Each row is a point on a landscape with many valleys, with its height.
From any point a ball takes the steepest step (drop divided by distance) to one of its 2 nearest points. It stops when none of these is lower. Distance is the straight distance between rows; heights are no part of it.
Z165: [85, 97, 76, 125, 134, 85, 72, 74, 115, 108, 57, 106, 101, 121, 71, 132, 131, 107, 103, 90, 104]  (h 7.56)
Z738: [81, 132, 55, 89, 111, 103, 122, 118, 70, 78, 73, 109, 109, 114, 120, 115, 110, 69, 99, 81, 97]  (h 2.83)
Z943: [140, 113, 125, 89, 107, 70, 112, 147, 75, 75, 99, 136, 130, 128, 128, 104, 76, 125, 94, 70, 110]  (h 2.40)
Z764: [96, 76, 104, 106, 70, 89, 102, 115, 155, 104, 104, 86, 76, 72, 126, 111, 57, 101, 100, 92, 94]  (h 5.71)
Z925: [125, 103, 115, 72, 47, 51, 80, 130, 101, 82, 102, 77, 81, 90, 95, 100, 121, 106, 123, 75, 112]  (h 4.96)
Z148: [133, 104, 106, 116, 133, 93, 111, 136, 93, 84, 83, 131, 137, 123, 144, 103, 71, 85, 113, 70, 102]  (h 3.12)
Z677: [106, 115, 85, 52, 75, 63, 79, 115, 97, 58, 105, 91, 102, 80, 98, 115, 73, 115, 104, 78, 76]  (h 5.79)
Z652: [84, 123, 108, 98, 84, 131, 132, 125, 92, 112, 120, 96, 139, 92, 145, 122, 79, 83, 110, 103, 90]  (h 2.97)
Z879: [87, 99, 108, 92, 96, 128, 101, 88, 83, 171, 79, 96, 84, 88, 76, 96, 100, 99, 113, 112, 130]  (h 5.49)
Z611: [106, 117, 70, 87, 106, 60, 91, 89, 118, 83, 86, 110, 97, 72, 80, 118, 81, 55, 129, 90, 98]  (h 3.48)
Z730: [99, 106, 106, 102, 128, 104, 89, 79, 100, 135, 96, 123, 131, 144, 59, 98, 129, 80, 121, 114, 129]  (h 2.80)
Z13: [104, 52, 114, 90, 89, 98, 89, 73, 110, 104, 120, 115, 78, 73, 70, 66, 70, 102, 80, 142, 102]  (h 6.90)
Z446: [117, 87, 94, 69, 74, 79, 118, 112, 87, 68, 94, 77, 116, 126, 118, 97, 90, 104, 94, 69, 96]  (h 2.73)
Z173: [93, 90, 136, 91, 92, 142, 127, 111, 99, 134, 117, 83, 117, 89, 115, 70, 76, 114, 107, 104, 95]  (h 2.39)
Z498: [103, 122, 112, 67, 118, 106, 99, 92, 77, 121, 129, 123, 111, 89, 73, 81, 62, 63, 133, 124, 110]  (h 4.39)
Z200: [92, 68, 118, 78, 82, 89, 80, 77, 103, 111, 127, 97, 107, 87, 53, 64, 91, 103, 101, 133, 108]  (h 7.03)
Z872: [110, 99, 115, 102, 101, 92, 119, 85, 145, 99, 134, 69, 38, 93, 82, 100, 78, 126, 106, 111, 83]  (h 3.10)
Z562: [143, 126, 143, 87, 107, 79, 96, 126, 98, 115, 122, 115, 109, 92, 87, 84, 96, 86, 150, 82, 116]  (h 4.77)
Z810: [109, 118, 68, 71, 90, 82, 112, 106, 94, 102, 75, 107, 102, 91, 100, 129, 83, 59, 122, 85, 112]  (h 3.33)
Z876: [131, 83, 111, 103, 95, 93, 25, 73, 116, 90, 132, 92, 93, 98, 49, 100, 129, 118, 94, 125, 125]  (h 7.22)
Z940: [106, 128, 89, 46, 75, 67, 103, 120, 90, 82, 92, 100, 117, 86, 87, 107, 96, 94, 121, 83, 93]  (h 5.86)
Z32: [71, 152, 89, 80, 115, 117, 101, 153, 53, 119, 102, 101, 107, 119, 122, 94, 117, 106, 104, 83, 93]  (h 2.32)
Z308: [94, 123, 98, 80, 118, 132, 120, 98, 80, 105, 122, 112, 122, 82, 104, 82, 50, 65, 110, 133, 98]  (h 4.09)
Z472: [131, 118, 130, 60, 51, 52, 111, 139, 92, 102, 110, 94, 98, 116, 102, 114, 110, 100, 119, 81, 121]  (h 4.89)
Z728: [90, 91, 103, 137, 100, 117, 91, 72, 127, 88, 130, 164, 121, 81, 122, 100, 130, 94, 66, 152, 61]  (h 1.82)
Z862: [89, 98, 96, 60, 61, 75, 86, 117, 99, 66, 108, 85, 106, 91, 126, 133, 59, 116, 73, 87, 80]  (h 5.75)
Z121: [62, 113, 96, 88, 94, 143, 104, 102, 81, 158, 70, 100, 92, 71, 95, 98, 108, 111, 93, 125, 108]  (h 4.82)
Z616: [87, 97, 92, 146, 100, 115, 105, 80, 108, 95, 109, 120, 118, 74, 127, 81, 128, 98, 60, 156, 69]  (h 1.98)
Z560: [125, 88, 94, 108, 99, 81, 88, 94, 106, 81, 111, 66, 40, 106, 98, 120, 86, 132, 110, 63, 92]  (h 8.06)
Z937: [102, 100, 118, 118, 97, 72, 40, 84, 117, 112, 99, 97, 67, 80, 60, 109, 139, 75, 123, 110, 132]  (h 5.28)
Z271: [84, 99, 103, 149, 126, 142, 131, 91, 89, 122, 116, 110, 124, 110, 123, 78, 112, 78, 82, 144, 100]  (h 2.71)
Z823: [111, 64, 125, 110, 70, 90, 66, 79, 97, 107, 126, 79, 56, 79, 73, 60, 102, 83, 114, 136, 135]  (h 2.88)
Z250: [65, 112, 106, 81, 76, 127, 122, 113, 105, 115, 102, 93, 128, 63, 114, 101, 86, 93, 106, 107, 85]  (h 3.19)
Z393: [92, 68, 118, 126, 102, 94, 96, 97, 141, 110, 98, 69, 60, 95, 97, 105, 92, 144, 104, 69, 86]  (h 3.35)
Z831: [138, 85, 126, 96, 83, 83, 85, 85, 86, 88, 127, 73, 74, 87, 77, 56, 103, 55, 126, 125, 131]  (h 3.36)
Z649: [109, 110, 94, 74, 62, 51, 111, 122, 100, 106, 78, 119, 85, 121, 105, 145, 110, 73, 107, 61, 132]  (h 2.06)
Z314: [120, 88, 89, 100, 91, 125, 140, 108, 77, 78, 102, 67, 121, 114, 143, 94, 68, 89, 90, 104, 94]  (h 5.20)
Z664: [105, 82, 139, 109, 110, 109, 108, 77, 164, 124, 124, 95, 53, 111, 77, 105, 107, 136, 79, 114, 82]  (h 7.34)
Z618: [108, 64, 107, 117, 110, 115, 131, 85, 109, 126, 89, 76, 99, 118, 103, 81, 83, 81, 114, 88, 116]  (h 2.15)
Z845: [103, 96, 116, 102, 92, 88, 53, 84, 108, 126, 104, 79, 58, 68, 65, 102, 104, 133, 110, 107, 106]  (h 6.93)
Z679: [91, 82, 91, 130, 117, 115, 80, 85, 121, 79, 98, 86, 122, 112, 99, 82, 119, 144, 57, 134, 78]  (h 3.23)
Z413: [77, 119, 63, 80, 93, 102, 78, 110, 71, 67, 85, 102, 82, 101, 115, 112, 101, 124, 80, 64, 89]  (h 3.74)
Z638: [121, 97, 128, 91, 71, 62, 73, 111, 98, 92, 96, 62, 80, 82, 74, 81, 143, 108, 129, 78, 107]  (h 5.07)
Z683: [71, 84, 106, 100, 105, 86, 92, 83, 138, 102, 105, 98, 108, 77, 74, 93, 82, 92, 105, 102, 86]  (h 1.21)
Z432: [78, 131, 65, 71, 72, 98, 89, 118, 65, 56, 95, 102, 101, 122, 134, 90, 107, 107, 55, 69, 96]  (h 3.52)
Z156: [143, 89, 97, 114, 77, 66, 69, 103, 107, 73, 105, 63, 41, 88, 107, 104, 94, 106, 122, 83, 112]  (h 8.09)
Z782: [75, 72, 91, 77, 90, 120, 77, 93, 121, 111, 120, 140, 133, 106, 56, 92, 111, 111, 85, 139, 115]  (h 6.66)
Z169: [113, 131, 126, 85, 100, 67, 134, 136, 86, 78, 105, 145, 127, 146, 117, 121, 95, 115, 80, 59, 118]  (h 2.31)
Z226: [101, 111, 79, 65, 86, 124, 117, 95, 90, 111, 100, 100, 102, 60, 105, 95, 47, 69, 100, 131, 105]  (h 3.80)
Z20: [62, 86, 95, 134, 85, 116, 121, 101, 105, 85, 95, 83, 128, 82, 129, 102, 119, 117, 93, 86, 69]  (h 2.60)
Z710: [95, 128, 64, 61, 81, 90, 109, 115, 70, 92, 70, 118, 98, 113, 117, 140, 93, 74, 93, 76, 115]  (h 3.11)
Z993: [108, 92, 108, 102, 94, 96, 41, 75, 90, 129, 86, 80, 84, 90, 59, 105, 133, 140, 98, 114, 119]  (h 6.80)
Z732: [94, 106, 101, 109, 130, 124, 88, 72, 128, 112, 99, 120, 76, 86, 82, 127, 95, 122, 72, 129, 88]  (h 7.41)
Z93: [85, 90, 100, 84, 63, 87, 103, 118, 132, 85, 108, 88, 107, 70, 133, 138, 57, 96, 86, 95, 81]  (h 5.73)
Z166: [92, 116, 64, 88, 87, 119, 99, 107, 89, 77, 90, 104, 83, 57, 133, 144, 58, 101, 72, 107, 85]  (h 7.04)
Z650: [59, 115, 81, 118, 121, 116, 98, 98, 108, 110, 101, 104, 143, 116, 94, 90, 131, 84, 79, 143, 99]  (h 4.27)
Z797: [95, 84, 97, 81, 83, 109, 113, 86, 109, 127, 111, 110, 81, 64, 86, 84, 56, 61, 108, 125, 119]  (h 4.07)
Z704: [120, 113, 94, 94, 114, 102, 137, 122, 86, 77, 96, 104, 130, 132, 140, 120, 75, 68, 108, 82, 99]  (h 3.03)
Z623: [112, 119, 119, 108, 141, 108, 80, 128, 61, 118, 92, 105, 120, 116, 109, 60, 98, 129, 121, 95, 97]  (h 5.55)
Z291: [115, 99, 65, 94, 85, 93, 76, 90, 59, 95, 61, 99, 55, 99, 98, 124, 118, 109, 99, 52, 123]  (h 7.93)
Z718: [61, 133, 105, 64, 109, 95, 88, 99, 94, 113, 101, 99, 139, 96, 62, 80, 112, 103, 116, 124, 86]  (h 6.26)
Z668: [78, 89, 86, 97, 60, 105, 115, 108, 84, 75, 94, 90, 117, 117, 148, 131, 91, 95, 70, 72, 99]  (h 3.05)
Z709: [95, 96, 125, 114, 105, 89, 84, 77, 158, 126, 136, 95, 52, 115, 55, 117, 113, 131, 107, 116, 106]  (h 7.31)
Z400: [70, 93, 114, 134, 93, 121, 109, 102, 108, 83, 110, 88, 97, 73, 131, 112, 121, 153, 82, 82, 52]  (h 2.81)
Z740: [77, 112, 87, 96, 114, 114, 116, 105, 82, 120, 72, 90, 112, 110, 102, 102, 110, 91, 115, 87, 102]  (h 4.98)
Z315: [131, 151, 89, 65, 114, 95, 111, 141, 48, 81, 103, 112, 111, 114, 112, 86, 91, 109, 109, 97, 97]  (h 2.76)
Z911: [103, 78, 80, 112, 117, 104, 98, 59, 100, 104, 77, 97, 98, 96, 77, 89, 87, 83, 92, 123, 112]  (h 6.77)
Z354: [90, 120, 56, 100, 110, 120, 101, 96, 81, 69, 88, 98, 91, 52, 121, 105, 67, 95, 74, 134, 75]  (h 7.08)
Z444: [103, 94, 130, 117, 100, 128, 118, 89, 120, 90, 115, 93, 77, 65, 129, 110, 102, 140, 74, 103, 46]  (h 2.91)
Z66: [85, 109, 83, 152, 125, 118, 126, 77, 120, 76, 103, 111, 87, 76, 126, 147, 101, 99, 88, 95, 63]  (h 3.47)
Z887: [112, 118, 117, 75, 77, 62, 135, 124, 92, 99, 90, 131, 104, 145, 110, 134, 106, 93, 91, 54, 132]  (h 2.20)
Z530: [137, 102, 128, 72, 89, 76, 129, 132, 81, 73, 111, 97, 127, 147, 124, 96, 85, 120, 97, 68, 98]  (h 2.52)
Z544: [66, 121, 86, 134, 103, 100, 126, 134, 67, 98, 138, 71, 132, 111, 129, 79, 141, 97, 90, 99, 66]  (h 5.26)
Z46: [76, 67, 105, 112, 88, 95, 92, 108, 117, 104, 81, 71, 84, 103, 105, 111, 108, 142, 102, 43, 87]  (h 3.46)
Z829: [133, 139, 68, 56, 89, 77, 120, 118, 50, 49, 93, 112, 104, 110, 99, 88, 103, 101, 92, 92, 103]  (h 3.08)
Z220: [138, 109, 119, 88, 97, 103, 99, 133, 50, 102, 92, 118, 97, 148, 135, 95, 97, 139, 89, 57, 124]  (h 1.33)
Z727: [108, 95, 68, 81, 84, 94, 91, 103, 92, 83, 85, 89, 78, 81, 116, 134, 62, 103, 90, 83, 100]  (h 7.02)
Z460: [101, 93, 110, 74, 74, 63, 113, 123, 124, 95, 97, 79, 117, 112, 96, 94, 101, 96, 131, 64, 93]  (h 0.43)
Z505: [112, 79, 79, 95, 96, 98, 96, 95, 83, 52, 93, 63, 94, 95, 112, 85, 76, 134, 84, 85, 73]  (h 4.85)
Z508: [69, 95, 92, 98, 125, 92, 95, 73, 124, 113, 95, 128, 138, 125, 59, 106, 114, 62, 112, 114, 116]  (h 3.44)
Z23: [96, 135, 96, 124, 154, 100, 114, 144, 78, 85, 109, 106, 135, 124, 131, 79, 109, 83, 110, 91, 78]  (h 3.81)
Z593: [116, 65, 105, 101, 84, 99, 123, 104, 98, 111, 83, 61, 98, 125, 110, 85, 97, 108, 116, 64, 109]  (h 1.44)
Z850: [91, 98, 98, 89, 97, 126, 76, 78, 79, 153, 84, 101, 99, 102, 64, 87, 116, 116, 93, 137, 130]  (h 6.08)
Z945: [131, 73, 102, 103, 126, 100, 102, 63, 85, 86, 120, 100, 129, 145, 69, 61, 95, 83, 99, 137, 120]  (h 4.54)
Z942: [145, 132, 108, 74, 84, 86, 109, 126, 64, 111, 90, 108, 80, 96, 92, 123, 123, 84, 123, 73, 137]  (h 1.46)
Z158: [67, 75, 104, 112, 112, 103, 104, 72, 132, 88, 109, 115, 134, 90, 80, 91, 94, 80, 85, 126, 89]  (h 1.62)
Z80: [96, 90, 108, 105, 68, 65, 73, 100, 134, 103, 111, 83, 70, 79, 88, 78, 88, 86, 143, 99, 112]  (h 5.61)
Z958: [111, 63, 119, 102, 73, 90, 85, 85, 105, 123, 105, 63, 76, 84, 78, 59, 96, 114, 114, 107, 114]  (h 2.17)
Z89: [133, 85, 100, 99, 96, 66, 88, 72, 100, 78, 106, 78, 90, 85, 72, 71, 95, 65, 122, 110, 111]  (h 3.69)
Z600: [63, 111, 96, 67, 101, 110, 79, 89, 99, 106, 119, 114, 139, 98, 61, 75, 103, 104, 88, 156, 98]  (h 6.49)
Z167: [105, 98, 92, 99, 109, 82, 117, 96, 97, 110, 68, 93, 104, 115, 83, 105, 121, 83, 130, 66, 110]  (h 4.62)
Z229: [109, 108, 100, 123, 129, 143, 106, 65, 141, 99, 114, 144, 83, 105, 108, 138, 122, 98, 58, 140, 79]  (h 6.76)
Z859: [132, 110, 98, 69, 50, 49, 96, 97, 77, 65, 89, 117, 79, 117, 103, 120, 109, 102, 65, 61, 130]  (h 4.45)
Z465: [59, 120, 78, 97, 103, 129, 87, 105, 84, 121, 70, 105, 84, 55, 105, 111, 104, 119, 78, 121, 86]  (h 4.33)
Z723: [150, 117, 100, 76, 96, 84, 115, 117, 79, 109, 96, 108, 99, 117, 120, 127, 63, 69, 117, 94, 124]  (h 3.30)
Z771: [130, 75, 122, 101, 72, 83, 105, 104, 103, 118, 104, 58, 84, 112, 97, 69, 102, 96, 136, 82, 120]  (h 1.36)
Z604: [125, 86, 117, 118, 101, 94, 47, 73, 137, 108, 145, 96, 59, 109, 54, 115, 120, 124, 100, 124, 126]  (h 7.27)
Z8: [105, 94, 75, 89, 71, 94, 71, 96, 82, 98, 80, 101, 49, 112, 119, 142, 84, 121, 75, 47, 123]  (h 8.00)
Z91: [69, 111, 67, 98, 119, 110, 73, 84, 116, 109, 89, 126, 136, 116, 68, 103, 122, 85, 88, 138, 112]  (h 3.87)
Z972: [59, 114, 120, 141, 121, 123, 126, 111, 99, 116, 121, 89, 151, 118, 119, 85, 129, 97, 114, 106, 78]  (h 4.66)
Z900: [80, 90, 100, 89, 87, 75, 89, 105, 130, 105, 92, 81, 101, 83, 87, 102, 90, 103, 124, 72, 88]  (h 0.82)
Z825: [60, 110, 121, 83, 92, 141, 117, 101, 94, 132, 107, 106, 120, 65, 101, 73, 100, 104, 89, 138, 86]  (h 3.43)
Z133: [122, 142, 93, 76, 97, 77, 108, 112, 70, 103, 74, 117, 91, 78, 65, 122, 141, 74, 130, 80, 128]  (h 1.87)
Z195: [75, 83, 133, 75, 78, 133, 120, 101, 109, 150, 108, 103, 98, 65, 94, 72, 80, 99, 99, 118, 100]  (h 2.93)
Z654: [99, 105, 119, 101, 72, 64, 84, 103, 127, 95, 117, 101, 79, 86, 80, 76, 114, 43, 158, 109, 127]  (h 5.52)
Z907: [138, 100, 96, 91, 49, 44, 88, 115, 93, 71, 86, 100, 57, 103, 113, 130, 112, 82, 97, 76, 135]  (h 4.36)
Z259: [112, 110, 135, 108, 93, 65, 47, 107, 117, 83, 94, 75, 59, 72, 69, 97, 151, 88, 127, 95, 118]  (h 5.19)
Z266: [110, 122, 113, 86, 119, 102, 113, 122, 73, 114, 90, 97, 115, 124, 99, 87, 106, 112, 130, 75, 100]  (h 5.32)
Z95: [122, 156, 95, 83, 128, 81, 123, 114, 77, 100, 87, 136, 112, 94, 68, 112, 124, 78, 138, 89, 116]  (h 2.23)
Z295: [96, 83, 118, 119, 92, 89, 86, 92, 149, 121, 112, 91, 42, 79, 90, 93, 80, 123, 115, 102, 100]  (h 3.24)
Z428: [107, 114, 92, 91, 99, 81, 123, 96, 140, 78, 135, 65, 47, 101, 89, 127, 69, 110, 115, 88, 79]  (h 3.22)
Z909: [93, 108, 94, 102, 121, 134, 76, 79, 114, 101, 102, 137, 87, 74, 97, 102, 97, 118, 50, 160, 82]  (h 7.37)
Z514: [132, 71, 96, 102, 97, 75, 84, 82, 86, 66, 93, 55, 86, 95, 88, 73, 92, 133, 101, 86, 85]  (h 4.59)
Z71: [77, 117, 102, 114, 85, 112, 131, 133, 78, 80, 133, 79, 149, 118, 149, 94, 112, 103, 108, 86, 71]  (h 5.38)
Z181: [78, 130, 97, 56, 94, 96, 98, 116, 80, 109, 89, 90, 121, 90, 81, 90, 107, 106, 126, 92, 89]  (h 6.02)
Z35: [88, 73, 102, 127, 110, 144, 115, 84, 105, 119, 103, 112, 125, 124, 103, 72, 122, 98, 64, 148, 112]  (h 1.80)
Z322: [71, 70, 94, 120, 110, 121, 97, 80, 137, 79, 124, 158, 138, 91, 92, 109, 111, 81, 67, 145, 86]  (h 1.93)
Z591: [86, 105, 91, 118, 101, 148, 132, 111, 70, 119, 90, 81, 104, 90, 134, 85, 100, 101, 87, 119, 96]  (h 6.27)
Z936: [109, 87, 93, 128, 140, 125, 105, 78, 95, 118, 93, 103, 127, 159, 90, 80, 111, 87, 95, 127, 124]  (h 1.86)
Z375: [105, 96, 102, 77, 78, 82, 132, 112, 83, 67, 99, 94, 124, 142, 140, 123, 79, 80, 77, 79, 99]  (h 2.90)
Z588: [92, 99, 92, 151, 85, 127, 154, 101, 85, 103, 120, 93, 127, 86, 151, 84, 112, 91, 99, 119, 78]  (h 2.59)
Z660: [84, 102, 74, 94, 111, 131, 88, 82, 89, 104, 99, 126, 109, 85, 87, 80, 96, 91, 57, 174, 104]  (h 7.29)
Z721: [114, 81, 115, 126, 144, 125, 116, 79, 88, 123, 102, 104, 110, 129, 98, 76, 76, 79, 114, 106, 117]  (h 2.86)
Z179: [86, 89, 85, 121, 115, 135, 126, 78, 91, 118, 75, 97, 103, 91, 108, 90, 94, 78, 85, 126, 107]  (h 6.54)
Z816: [104, 89, 101, 92, 53, 75, 78, 115, 134, 110, 105, 77, 62, 75, 111, 101, 66, 111, 122, 99, 109]  (h 5.68)
Z359: [89, 100, 96, 126, 117, 83, 92, 90, 147, 121, 98, 90, 48, 95, 84, 138, 91, 105, 126, 77, 101]  (h 4.17)
Z656: [97, 89, 92, 100, 121, 146, 79, 85, 145, 104, 120, 178, 90, 95, 93, 133, 115, 99, 65, 134, 91]  (h 6.74)
Z217: [84, 95, 131, 145, 130, 147, 117, 107, 98, 127, 120, 121, 136, 94, 138, 88, 76, 83, 116, 101, 98]  (h 3.60)
Z272: [87, 74, 105, 133, 114, 77, 74, 73, 151, 123, 99, 104, 70, 102, 69, 112, 99, 99, 113, 96, 113]  (h 4.05)
Z997: [64, 138, 69, 94, 113, 119, 109, 130, 58, 112, 96, 80, 106, 98, 115, 88, 118, 94, 87, 118, 88]  (h 3.02)
Z737: [78, 72, 123, 94, 84, 114, 118, 95, 117, 110, 103, 69, 122, 87, 98, 68, 91, 115, 102, 99, 85]  (h 1.73)
Z558: [112, 98, 76, 117, 115, 81, 76, 78, 67, 100, 50, 99, 70, 108, 74, 122, 146, 108, 106, 72, 116]  (h 7.79)
Z693: [88, 92, 116, 101, 80, 75, 60, 87, 110, 110, 117, 106, 70, 78, 61, 87, 113, 54, 134, 124, 134]  (h 5.41)
Z437: [105, 112, 100, 125, 150, 113, 76, 137, 64, 110, 88, 114, 128, 104, 134, 57, 81, 98, 107, 104, 94]  (h 5.72)
Z395: [126, 115, 83, 60, 77, 104, 111, 109, 76, 119, 96, 88, 96, 90, 113, 117, 52, 74, 110, 113, 122]  (h 3.51)
Z962: [100, 118, 111, 121, 154, 111, 118, 105, 91, 85, 115, 105, 144, 124, 115, 70, 85, 75, 116, 109, 81]  (h 3.98)
Z405: [92, 82, 78, 113, 109, 75, 103, 93, 116, 88, 65, 92, 91, 106, 98, 121, 108, 93, 112, 50, 96]  (h 4.42)
Z398: [103, 96, 133, 98, 108, 115, 120, 87, 142, 101, 125, 89, 58, 72, 101, 102, 79, 127, 81, 109, 59]  (h 2.98)
Z857: [118, 113, 94, 74, 69, 70, 111, 118, 80, 96, 78, 111, 86, 110, 90, 119, 132, 98, 111, 49, 127]  (h 1.83)
Z182: [83, 67, 82, 89, 101, 138, 74, 99, 136, 104, 115, 170, 113, 94, 75, 112, 116, 105, 74, 133, 108]  (h 6.72)
Z168: [77, 102, 90, 145, 82, 112, 123, 101, 87, 107, 106, 98, 113, 67, 138, 82, 134, 111, 77, 130, 65]  (h 2.25)
Z847: [144, 86, 114, 89, 90, 105, 118, 118, 62, 107, 92, 77, 95, 140, 119, 87, 97, 124, 112, 63, 116]  (h 0.60)
Z812: [112, 113, 99, 108, 127, 146, 107, 118, 56, 126, 96, 88, 101, 107, 132, 78, 70, 107, 105, 110, 105]  (h 6.00)
Z983: [88, 142, 81, 114, 152, 104, 106, 133, 64, 108, 102, 93, 115, 126, 110, 80, 119, 83, 92, 116, 87]  (h 3.59)
Z743: [130, 80, 91, 109, 116, 73, 75, 64, 87, 68, 85, 72, 108, 112, 69, 77, 116, 119, 98, 112, 94]  (h 4.12)
Z406: [76, 70, 128, 83, 94, 123, 93, 84, 118, 105, 112, 145, 101, 62, 93, 83, 93, 95, 63, 149, 76]  (h 4.43)
Z672: [103, 109, 119, 93, 108, 77, 85, 81, 101, 127, 94, 106, 115, 111, 48, 96, 142, 77, 132, 102, 124]  (h 1.97)
Z789: [111, 79, 87, 110, 121, 94, 70, 67, 119, 67, 104, 91, 126, 119, 72, 79, 102, 131, 77, 129, 89]  (h 3.58)
Z18: [118, 104, 89, 106, 63, 51, 71, 118, 116, 88, 90, 100, 41, 105, 116, 144, 105, 90, 122, 65, 125]  (h 4.31)
Z49: [123, 120, 117, 64, 90, 85, 100, 104, 92, 113, 125, 95, 107, 86, 79, 81, 80, 67, 143, 104, 111]  (h 4.64)
Z619: [91, 97, 72, 128, 135, 113, 72, 71, 122, 104, 77, 112, 100, 109, 80, 123, 110, 117, 75, 121, 102]  (h 7.47)
Z795: [84, 82, 127, 141, 114, 152, 144, 87, 103, 136, 106, 110, 117, 98, 126, 87, 98, 80, 98, 114, 103]  (h 3.28)
Z160: [75, 78, 112, 75, 92, 124, 113, 84, 103, 119, 109, 134, 92, 57, 83, 82, 70, 72, 81, 145, 98]  (h 4.29)
Z112: [116, 100, 128, 103, 110, 147, 92, 63, 130, 109, 125, 145, 78, 107, 126, 121, 135, 101, 63, 141, 55]  (h 6.79)
Z36: [121, 88, 100, 98, 120, 81, 112, 65, 98, 85, 105, 97, 121, 116, 69, 72, 90, 63, 117, 115, 107]  (h 4.08)
Z663: [140, 86, 110, 80, 86, 105, 125, 114, 86, 103, 108, 71, 108, 122, 132, 99, 47, 90, 102, 100, 110]  (h 5.31)
Z122: [102, 84, 139, 110, 116, 127, 97, 71, 138, 100, 119, 128, 84, 84, 108, 104, 107, 121, 61, 132, 61]  (h 6.81)
Z7: [117, 89, 88, 130, 121, 76, 59, 63, 106, 113, 68, 97, 78, 105, 64, 125, 136, 89, 111, 94, 126]  (h 7.66)
Z627: [132, 130, 100, 97, 132, 85, 102, 153, 65, 78, 93, 134, 126, 111, 121, 74, 89, 120, 109, 81, 98]  (h 2.53)
Z29: [102, 134, 82, 53, 72, 75, 116, 117, 71, 51, 95, 120, 114, 129, 115, 95, 107, 106, 67, 71, 103]  (h 3.34)
Z485: [76, 78, 97, 145, 116, 112, 106, 84, 112, 81, 85, 82, 115, 96, 113, 97, 117, 125, 77, 105, 74]  (h 2.92)
Z361: [125, 104, 92, 89, 75, 76, 69, 100, 90, 81, 109, 87, 34, 113, 103, 135, 99, 128, 97, 43, 112]  (h 8.03)
Z255: [150, 111, 107, 101, 126, 89, 106, 122, 96, 106, 92, 130, 118, 110, 128, 110, 54, 67, 126, 83, 116]  (h 3.20)
Z330: [87, 117, 90, 99, 122, 99, 132, 88, 131, 62, 127, 74, 80, 99, 93, 141, 83, 109, 100, 81, 60]  (h 3.31)
Z780: [84, 114, 69, 102, 113, 130, 115, 85, 78, 90, 92, 103, 104, 65, 109, 78, 80, 74, 70, 159, 90]  (h 7.17)
Z863: [102, 134, 108, 81, 107, 112, 92, 154, 51, 109, 99, 115, 105, 136, 133, 88, 108, 138, 97, 61, 104]  (h 1.78)
Z328: [150, 125, 138, 81, 87, 64, 105, 145, 91, 113, 109, 118, 105, 105, 106, 118, 95, 103, 127, 77, 126]  (h 4.84)
Z826: [125, 93, 112, 112, 124, 123, 83, 129, 70, 118, 86, 106, 124, 103, 144, 74, 57, 108, 114, 90, 105]  (h 5.82)
Z390: [71, 80, 83, 117, 78, 111, 105, 105, 106, 82, 86, 95, 97, 100, 138, 140, 98, 111, 82, 48, 92]  (h 3.21)
Z803: [100, 101, 103, 127, 72, 129, 155, 102, 102, 101, 123, 99, 143, 84, 155, 112, 84, 77, 107, 111, 86]  (h 2.82)
Z125: [106, 93, 68, 96, 104, 100, 98, 85, 87, 94, 69, 85, 89, 83, 99, 103, 81, 91, 102, 93, 101]  (h 6.94)
Z149: [102, 71, 75, 114, 90, 113, 123, 97, 84, 59, 87, 66, 109, 106, 136, 91, 88, 105, 80, 84, 84]  (h 5.03)
Z364: [68, 116, 71, 93, 108, 107, 75, 101, 78, 96, 73, 92, 83, 81, 94, 115, 101, 128, 91, 95, 85]  (h 4.02)
Z541: [106, 91, 62, 116, 125, 114, 85, 83, 108, 98, 88, 97, 135, 153, 82, 77, 134, 98, 81, 132, 121]  (h 1.91)
Z40: [99, 95, 119, 102, 100, 119, 130, 128, 81, 82, 116, 66, 137, 135, 137, 75, 99, 119, 108, 75, 78]  (h 5.50)
Z253: [54, 115, 100, 120, 103, 125, 122, 128, 76, 114, 102, 76, 125, 114, 126, 91, 136, 110, 102, 88, 83]  (h 5.00)
Z870: [84, 55, 97, 125, 112, 97, 83, 67, 146, 115, 100, 132, 98, 109, 67, 110, 98, 83, 88, 113, 120]  (h 3.90)
Z481: [109, 98, 88, 103, 93, 52, 87, 108, 120, 79, 83, 105, 69, 107, 90, 130, 120, 104, 121, 31, 103]  (h 4.34)
Z96: [116, 111, 125, 84, 87, 62, 121, 124, 106, 104, 94, 93, 108, 113, 77, 93, 139, 105, 139, 55, 111]  (h 0.86)
Z231: [97, 149, 80, 72, 117, 93, 126, 134, 74, 96, 81, 130, 115, 116, 102, 116, 110, 85, 120, 74, 104]  (h 2.54)
Z422: [72, 105, 107, 115, 126, 117, 120, 92, 103, 98, 109, 91, 147, 119, 100, 76, 109, 84, 100, 123, 86]  (h 4.32)
Z378: [106, 83, 110, 85, 98, 89, 49, 73, 116, 95, 135, 110, 97, 85, 49, 90, 93, 127, 89, 138, 105]  (h 7.15)
Z503: [80, 96, 87, 104, 102, 117, 63, 85, 90, 141, 64, 92, 95, 102, 74, 100, 132, 146, 84, 120, 114]  (h 6.53)
Z110: [95, 84, 121, 86, 94, 90, 121, 103, 116, 99, 106, 68, 132, 113, 90, 69, 96, 100, 126, 78, 85]  (h 1.01)
Z626: [80, 56, 101, 150, 124, 107, 103, 65, 148, 110, 79, 107, 107, 105, 91, 113, 107, 93, 82, 98, 102]  (h 3.72)
Z779: [74, 121, 76, 125, 127, 109, 114, 92, 108, 51, 115, 96, 91, 93, 116, 147, 95, 109, 90, 77, 59]  (h 3.39)
Z657: [103, 71, 64, 124, 110, 141, 85, 85, 115, 104, 93, 113, 121, 127, 95, 73, 124, 112, 55, 148, 120]  (h 0.73)
Z257: [119, 114, 140, 93, 100, 65, 104, 106, 102, 105, 100, 91, 111, 99, 52, 84, 160, 93, 137, 83, 116]  (h 1.30)
Z21: [78, 84, 104, 161, 128, 119, 112, 70, 140, 100, 88, 117, 101, 85, 113, 134, 118, 105, 81, 102, 76]  (h 3.57)
Z138: [67, 75, 110, 138, 96, 115, 111, 102, 133, 102, 90, 88, 86, 87, 123, 137, 112, 132, 94, 48, 77]  (h 3.32)
Z898: [97, 112, 84, 105, 99, 69, 80, 109, 123, 104, 95, 97, 42, 98, 94, 153, 98, 103, 128, 51, 104]  (h 4.24)
Z362: [108, 61, 131, 96, 107, 108, 85, 75, 133, 97, 123, 119, 79, 82, 83, 78, 83, 128, 61, 134, 81]  (h 6.84)

Where does a ball stop that starts at each point below?
Z266 => Z20
Z71 => Z460
Z560 => Z20
Z503 => Z942
Z723 => Z942
Z780 => Z20
Z46 => Z942
